Points on a hilly landscape, in no order, each with its height.
A ball rolls from a point to whichever of its 2 nearest points has the largest drop for the distance, and stops where none of them is lower. Distance is the straight distance between rows; heights are no part of it.
sugu h=63.3: [  6 -13  17  13 -27  10 -32  10  33  -2 -19 -26 -16  -1   8  30 -11   5
   9  26 -28 -30]
gutud h=38.9: [ 31  -2 -31  -8  16   0  10 -24 -36  -5  18  30 -17  -9  -9  -3  26  -9
  -4 -14  17  20]
lele h=35.6: [  6  -1  -1  -2  -4  -6  10   3 -37  -1   2  18   9 -15  -2 -10   8   9
   1  -8  13  15]
Ropul h=64.5: [ -3 -15  15  -9  -5  11 -19   4  35 -11 -19 -30 -12  22  15  23 -10  -1
   0  15  -7 -12]
gebo h=53.1: [ 11 -13   0   3  12   7   4  -6  10  34 -17  17   5   3 -24   8  -5  13
   1 -12  -5  11]
gib h=59.6: [-26   6  27  -2  -7  11  -9  15   7 -15 -13 -19  10 -11   7  -4  -6  10
   2   9   1  -6]
redi h=26.6: [ -8  12 -14   2 -13  12  18 -13 -46  -5  22  24  -5  -8   7 -16   7 -12
  13  -8  12  -1]
pegam h=22.9: [ 14 -11  -5  -4   3  -7   4  -1  19   6 -11 -22  -3  23  13  24  -4  -6
   3   0 -11  -6]
mogi h=23.8: [  2  18 -18   4   0   6  24 -22 -34  -3  26  16 -13   5   4  -7   8 -23
   2 -12  12  -2]
fatu h=60.4: [-15   1  18   0  -5  11 -10  13  17  -6 -18 -13  10  -2  -4  12 -13   8
   0   9  -2   7]
Zokir h=21.2: [ 11  19 -31  -4  31 -30  -8   2  -2 -15  34  10  -9   4  10 -33  28   8
 -23  -8  -1  18]
Duko h=17.8: [ -2  18   4   4 -11 -10  21  -7 -17 -14  14 -19  -8  -2  13  17  -6 -34
  -6   4   0 -18]
mer h=67.4: [-10  17  -1  -6  16  -9  -7  20   3 -24   2 -16   4   3  12 -10   6   9
 -13   2   3  21]
Mufu h=39.9: [ 35 -13 -24  -9  23  -6   1 -17 -30   1   6  27  -7 -15 -16  -4  26   7
  -9 -16  17  23]
godom h=15.7: [ -5 -25   8  -2 -14  -1  -8   1  30  11  -8  -7  22  11  -1   9 -32   1
  11  16   2   5]
Fedoz h=24.0: [  7  18  -1   8 -25  -6  18 -11 -46  -5  14   2  -6 -22   6  22  -3 -18
   3   4   0  -3]
Nop h=54.5: [  4  -4  -2  -2  26  11   6  -3   9  21 -14   7  -2   8 -17  -5   6  11
  -4 -16  -4  11]
Volad h=46.4: [  0  -7   9  -8   7  -4  -7   9  17  10  -4  25  20 -10 -30  -8 -11   8
  -5  -2  14  36]
mar h=33.5: [ 10  -2 -13  -7   4 -13  -1   3 -39 -10  14  24   8 -21  -4 -25  18  11
  -7  -8  23  22]
gugu h=28.9: [-15   5 -12   2   5  11  25 -18 -19   5  12   8  -9   8   9 -28  11 -13
   8 -14   5 -24]
Gel h=61.3: [ -6   0  18   9 -21  11 -14  12  17   7 -22 -13   6  -7  -7  27 -15   9
   4  12 -17  -5]
tezar h=56.8: [ -6  12 -13   2  12  17   7  -4 -28   2  -2  12 -14   1  -1 -16  21   9
   1 -16   1   5]
boga h=57.8: [-19  18  -2   2  13   9  -3  10  -9  -6  -2   2  -4  -1   2 -26  14  18
  -8 -12   2   2]
nef h=24.8: [  7   9 -25  -1  31 -17  -5   1  -7  -2  24  17  -4  -3   3 -40  23  17
 -14 -11   4  15]
motur h=16.5: [  0 -12   8  -7  -3 -11  -7  13  12  -5  -3  -7  25   1   1   5 -23   5
   0  13  11  31]
rakom h=26.7: [ -9   8  -6   0  10   4  21 -10  -5  -4   2  -8 -13  16  13 -12  12 -13
  -1 -11   2 -27]
Musa h=18.9: [ 14 -14  -1   7 -10  -7  -8   6  22  16 -15 -13   7  11   0  29 -18   4
   7   6 -14   5]
linaz h=51.5: [  4 -15   5   8 -12   0  -5   2  19  34 -16  19  19  -3 -27  15 -20   8
   9  -2  -6   9]
Zeli h=16.6: [ 24   9 -20 -11  34 -27  -2   1  -4 -16  17   3  -2   8   1 -15  27   3
 -20 -10   7  29]
kotev h=16.8: [ 16  12  -6  -5   8 -15  13   1  -8  -8  -6 -16  -5  11   9  24   8 -10
 -10  -5  -4   9]
norev h=18.1: [  8   3  -1   9 -13   1  11   1 -25  13 -11  -1   0  -8   2  20   1   3
   3  -4  -9  -3]
garaz h=10.2: [ 12  -9   4  13 -19   0  -5   0  17   3 -14 -23 -23   9  19  27   1 -14
   3   9 -25 -47]
nolo h=58.8: [-24   8  18   3  -1  12  -2  15  -2 -10 -10  -6   7  -7   2 -15   3  15
  -3  -5   5  -6]
kig h=37.6: [-26 -17  18  -6  -3   6  -3   8  23  -8  -5 -10  15   7  10 -26 -14   2
   6   7  11 -13]
fute h=20.7: [  1   9   7   0  -8 -14  12   6 -13 -15   1 -25   2  -8  18  16  -8 -12
  -2  10  -3  -1]
Vur h=31.5: [ 13   0 -30  -7  14 -15  -7  -5 -32  -8  29  33  -2 -21  -3 -40  23  12
  -9 -10  21  19]
Medag h=14.1: [  8  -1   3  19 -30  -2   6  -9  -3   6   0 -14 -20  -2  14  21  -2 -23
   6   9 -23 -55]
fugu h=66.8: [ -3   6  -3  -5  23  -5  -5  14  12  -7  -3  -2   8   7  -3 -14   3  11
 -12  -6   6  24]
lumo h=26.5: [  3   9  -7   2 -24   3  19 -13 -52   0  19  19  -2 -15   5   5   1 -17
  12  -1   7  -2]
ropu h=49.8: [-20  -7  22  -1 -21   6  -6   8  22  20 -13  25  27 -10 -31   7 -22   3
  13   4   1  11]
vero h=48.3: [ -6  -7  21  -4 -15  -3  -7  10   6  17  -7  31  29 -17 -36   7 -15   9
   8   0  11  24]
fas h=44.7: [ 15 -14  -3  -8  26  -8  -4   2  18   9  -1  15  13  -1 -21 -10  -6   9
  -8  -4  11  39]
lora h=31.0: [-14  15 -24   4  12  14  18 -19 -24  -1  23  17 -19   6   8 -35  17  -6
   7 -17   5 -12]
Fude h=31.8: [-37  -4  42  -5 -24  17 -11  13  18   0  -9   6  24 -12 -14  -7 -12   9
  15  10   3 -14]
zutub h=62.7: [  7  -7  14  22 -32   7 -21  11  17   7 -19 -20 -10 -11   2  24  -5   5
  11  20 -34 -39]
gof h=65.6: [-16  -4   5 -14  14  11 -20   7  36 -17  -6 -21   2  27   3  -5 -12   5
   0  11   5  17]
Fon h=20.9: [ -7  10  16   3 -17  -3  12  -4  -9 -18   4 -29 -13 -13  20  19  -8 -28
  -4  12 -12 -34]
tiz h=28.8: [ 11   7 -38  -3  21 -20 -14  -6 -19   1  41  34  -7 -18   2 -48  25  20
 -15  -9   7  13]
soz h=63.9: [  4  -8  11   4 -12  10 -20   6  30   0 -24 -27 -14  14   8  35  -7   0
   2  11 -22 -17]
Sadus h=55.9: [ -2  -1  -8   1  19  19   5  -7 -16  18  -6  19  -7   0 -12 -19  16  18
   3 -18   0   9]
kinu h=26.4: [ -9   1   8  -3   3   2   7   7   5 -13 -11 -22  -4   9  18   0   0  -5
  -5   1   0 -15]
fotab h=34.9: [-36  -6  28  -7 -11  12 -11  16  24  -3  -5   5  23  -4 -10 -25 -14  10
  11   4  12  -4]
mavu h=35.5: [  6  12 -37   0  33  -3   6 -24 -15   8  41  28 -21  -1   4 -45  26   4
   1 -14   1   4]
ber h=25.5: [  0  -9   0  -9  10  -4   3   4  19  -5  -9 -20   7  19  11   7  -7  -2
  -2   2   1   6]
Dibav h=21.3: [ 11  17 -21  -2  17  -5  26 -20 -19  -4  24   9 -11  14   2  -4  16 -20
  -4 -16   7  -2]
muno h=12.4: [ 17   9 -13  -8  23 -15   7   4 -10  -9   1  -2  -1   6   3   1  16   0
 -16 -10   6  23]
Lig h=13.1: [ 13  -5   3  12 -14  -5   1   8  -3  18 -18   0   8  -6  -5  23  -8   8
   3   0 -11   2]
reka h=28.1: [-26  -7  44   0 -31  16 -15  13  21   1 -16  -2  18 -17 -10  12 -14   8
  13  19  -7 -22]
Sakig h=20.1: [ -8 -24  18   3 -28   6 -21   5  32   5 -14 -13  11   5   1  16 -32   1
  15  25  -7 -12]
vunud h=65.0: [-17 -10  15 -13  -1  19 -27   3  39 -17 -13 -27  -8  24   4  16 -19   1
   2  19   4   7]
Muv h=41.4: [ 30 -10 -15  -9  39  -4 -12  -8  -8   7   4  23  -6 -15 -29 -15  28  18
 -15 -14  12  33]
nol h=21.1: [  7  11  -3  15 -28  -7  14  -8 -30   6   6  -7  -7 -12   7  26  -6 -19
   7   5 -13 -23]
Keli h=18.0: [ 18  20 -13  -2   8 -11  26 -17 -13  -6  23  -4 -11  20   3  19   8 -28
  -9 -13   4  -2]
Dizut h=62.1: [  5  -1  10  22 -23   7 -12  11   8  16 -24 -12  -4  -5  -4  30  -5  10
   7   7 -30 -24]
lada h=23.6: [-15   7  18  -2  -7   3   7   2   1 -24  -5 -28 -14  -2  24   3   1 -19
  -5   9  -2 -34]
Gazi h=17.7: [  9   3  -1  21 -31  -4   5  -2 -15  16  -5 -11  -9 -12   7  23  -3  -7
  12   6 -25 -37]
Kenin h=43.0: [ 20 -10  -4  -8  29  -9 -11   3   4   6  -1  23   7 -12 -29 -13  11  15
 -17 -10  15  38]
Zus h=66.2: [-14   0  -1 -10  25   2 -14  10  36 -11   1  -8   8  19  -3 -19  -7   9
  -6   3   6  25]
Zok h=24.2: [  8   4 -12  -3  21  -7  24 -13  -4   4   6  -2  -5  17   6  -6  12  -8
  -2 -15   1  -5]
Zudo h=37.4: [ 20   0 -17  -1  -1   0  13 -13 -43   2   5  25  -6 -12  -3   6  14   0
   0 -10  11  15]
mir h=24.1: [-16 -17  32   5 -36  14 -25   9  33   3 -16  -7   9 -10  -3  17 -24   4
  14  27 -12 -25]
Mut h=11.1: [-14 -16  11  -9 -10  -1  -9   4  30   6  -5   4  28   4 -13   1 -34   1
  11  16  12  23]
Mit h=13.7: [  2 -16   8  10 -15   6   2  -1  13  11 -19 -13  -9   9  13  15  -2  -5
   4   5 -14 -42]
fovep h=20.5: [  6   0   8  -4  -4 -14   2  12  -6 -11  -6 -18  15  -6  12  16 -14  -1
  -3  11   2  19]
Dumik h=33.1: [ -6  24 -36   3  24   8   7 -18 -20  -3  33  20 -24   8   8 -37  25  -1
  -2 -18   1  -2]
nosis h=40.0: [-27 -13   9  -8  14  12 -12   3  45  -1  -2   0   9  14  -6 -34 -15   5
   3   4  12  -3]
ses h=15.0: [ 12  16  -5   4  -7 -14  25 -15 -11  -6  22 -12  -9  12   8  25  -3 -36
  -6  -4  -1 -14]

Where does a ball stop that starts at each point below?
lora | ses
kinu | ses
lumo | garaz
redi | ses
mar | muno
Fude | Mut
mer | muno
fas | muno
